Points on a hilly landscape, in no order, each with its height.
A climber steps from a point to the highest of its 4 nearest points, and stops where none of them is higher. Distance is the straight distance between rows; heights are no part of it.
K_509: [146, 71, 107, 87, 125, 50, 85, 103, 63, 131]  h=749
K_530: [104, 118, 103, 71, 89, 120, 113, 117, 114, 59]  h=642
K_713: [138, 80, 113, 93, 119, 55, 83, 116, 72, 112]  h=584
K_43: [98, 120, 91, 92, 98, 113, 106, 89, 114, 74]  h=360
K_330: [100, 96, 100, 127, 45, 119, 95, 53, 65, 154]  h=371
K_540: [90, 109, 82, 119, 102, 76, 95, 80, 90, 105]  h=314
K_249: [87, 91, 89, 132, 65, 112, 84, 82, 88, 142]  h=379
K_417: [77, 97, 130, 108, 99, 164, 101, 91, 145, 104]  h=685
K_973: [83, 114, 117, 59, 99, 144, 126, 91, 143, 65]  h=696
K_868: [73, 104, 119, 91, 108, 153, 116, 85, 152, 87]  h=756
K_969: [84, 76, 73, 135, 103, 73, 96, 82, 60, 149]  h=529
K_772: [81, 105, 107, 115, 96, 149, 97, 87, 140, 104]  h=620
K_591: [153, 64, 101, 81, 129, 52, 94, 87, 54, 147]  h=440
K_754: [110, 79, 87, 109, 127, 51, 107, 71, 52, 137]  h=445
K_292: [82, 95, 79, 131, 81, 101, 87, 86, 94, 133]  h=349
K_94: [64, 97, 135, 89, 109, 160, 119, 88, 156, 86]  h=690
K_489: [115, 111, 99, 103, 104, 70, 96, 97, 79, 87]  h=224
K_707: [101, 107, 101, 73, 98, 114, 106, 153, 118, 59]  h=684
K_679: [94, 80, 80, 122, 122, 56, 103, 70, 57, 140]  h=488
K_805: [133, 76, 98, 95, 127, 46, 102, 74, 46, 135]  h=342
K_92: [108, 120, 96, 84, 92, 108, 107, 114, 105, 63]  h=514
K_725: [92, 120, 84, 111, 99, 106, 102, 83, 116, 87]  h=915
K_150: [126, 95, 105, 97, 114, 55, 90, 98, 66, 106]  h=476
K_934: [107, 105, 102, 77, 97, 107, 104, 151, 109, 61]  h=615
K_865: [82, 84, 74, 136, 92, 79, 93, 83, 72, 143]  h=581
K_623: [105, 115, 102, 66, 86, 126, 116, 125, 115, 55]  h=663
K_339: [100, 100, 109, 127, 49, 128, 84, 64, 87, 145]  h=364
K_553: [100, 121, 102, 70, 91, 124, 113, 108, 121, 59]  h=664
K_405: [119, 94, 105, 96, 116, 75, 92, 152, 99, 79]  h=729
K_343: [115, 88, 95, 105, 124, 48, 102, 73, 54, 130]  h=449
K_833: [83, 116, 101, 90, 104, 136, 115, 85, 141, 77]  h=707
K_135: [87, 117, 91, 106, 101, 123, 104, 85, 128, 88]  h=533
K_853: [133, 87, 111, 96, 117, 59, 83, 124, 77, 102]  h=531
K_697: [82, 99, 87, 128, 80, 114, 86, 85, 107, 128]  h=489
K_797: [72, 107, 121, 72, 104, 151, 124, 86, 151, 73]  h=719
K_381: [106, 102, 100, 88, 113, 92, 103, 164, 114, 67]  h=525
K_82: [120, 107, 105, 98, 103, 75, 92, 119, 82, 78]  h=279
K_565: [83, 107, 84, 124, 91, 119, 90, 83, 117, 113]  h=405
K_583: [83, 110, 95, 112, 98, 135, 99, 83, 135, 101]  h=602
K_620: [90, 100, 124, 123, 77, 155, 83, 85, 128, 124]  h=643
K_743: [129, 94, 111, 98, 113, 65, 84, 127, 84, 89]  h=458
K_290: [92, 102, 96, 76, 132, 87, 116, 170, 128, 62]  h=582
K_323: [109, 120, 93, 101, 100, 81, 98, 93, 88, 83]  h=56
K_195: [93, 104, 104, 50, 87, 130, 113, 143, 130, 57]  h=695
K_55: [90, 101, 102, 129, 76, 138, 85, 84, 120, 125]  h=852
K_47: [97, 93, 81, 120, 118, 57, 101, 74, 63, 127]  h=569
K_718: [122, 92, 102, 99, 118, 49, 97, 85, 59, 117]  h=408
K_86: [90, 84, 83, 137, 66, 103, 86, 84, 75, 149]  h=424
K_963: [123, 94, 109, 98, 117, 70, 90, 142, 89, 84]  h=559
K_625: [94, 115, 110, 63, 92, 134, 120, 101, 132, 62]  h=683
K_247: [52, 95, 151, 81, 110, 162, 122, 92, 157, 87]  h=532
K_837: [112, 116, 97, 92, 94, 97, 100, 113, 97, 69]  h=324
K_849: [99, 87, 93, 128, 46, 112, 90, 66, 69, 152]  h=378
K_429: [114, 94, 103, 94, 122, 81, 100, 158, 110, 73]  h=670
K_610: [89, 103, 98, 63, 105, 111, 111, 166, 129, 62]  h=796
K_686: [85, 94, 77, 128, 103, 73, 95, 79, 76, 128]  h=914
K_839: [104, 107, 91, 110, 110, 61, 98, 80, 70, 107]  h=401
K_481: [104, 120, 93, 97, 96, 97, 103, 91, 99, 75]  h=162

For each start below, name the point where the climber stops.
K_837 => K_868
K_489 => K_509
K_583 => K_868
K_530 => K_868
K_82 => K_405
K_772 => K_868
K_623 => K_610
K_853 => K_509
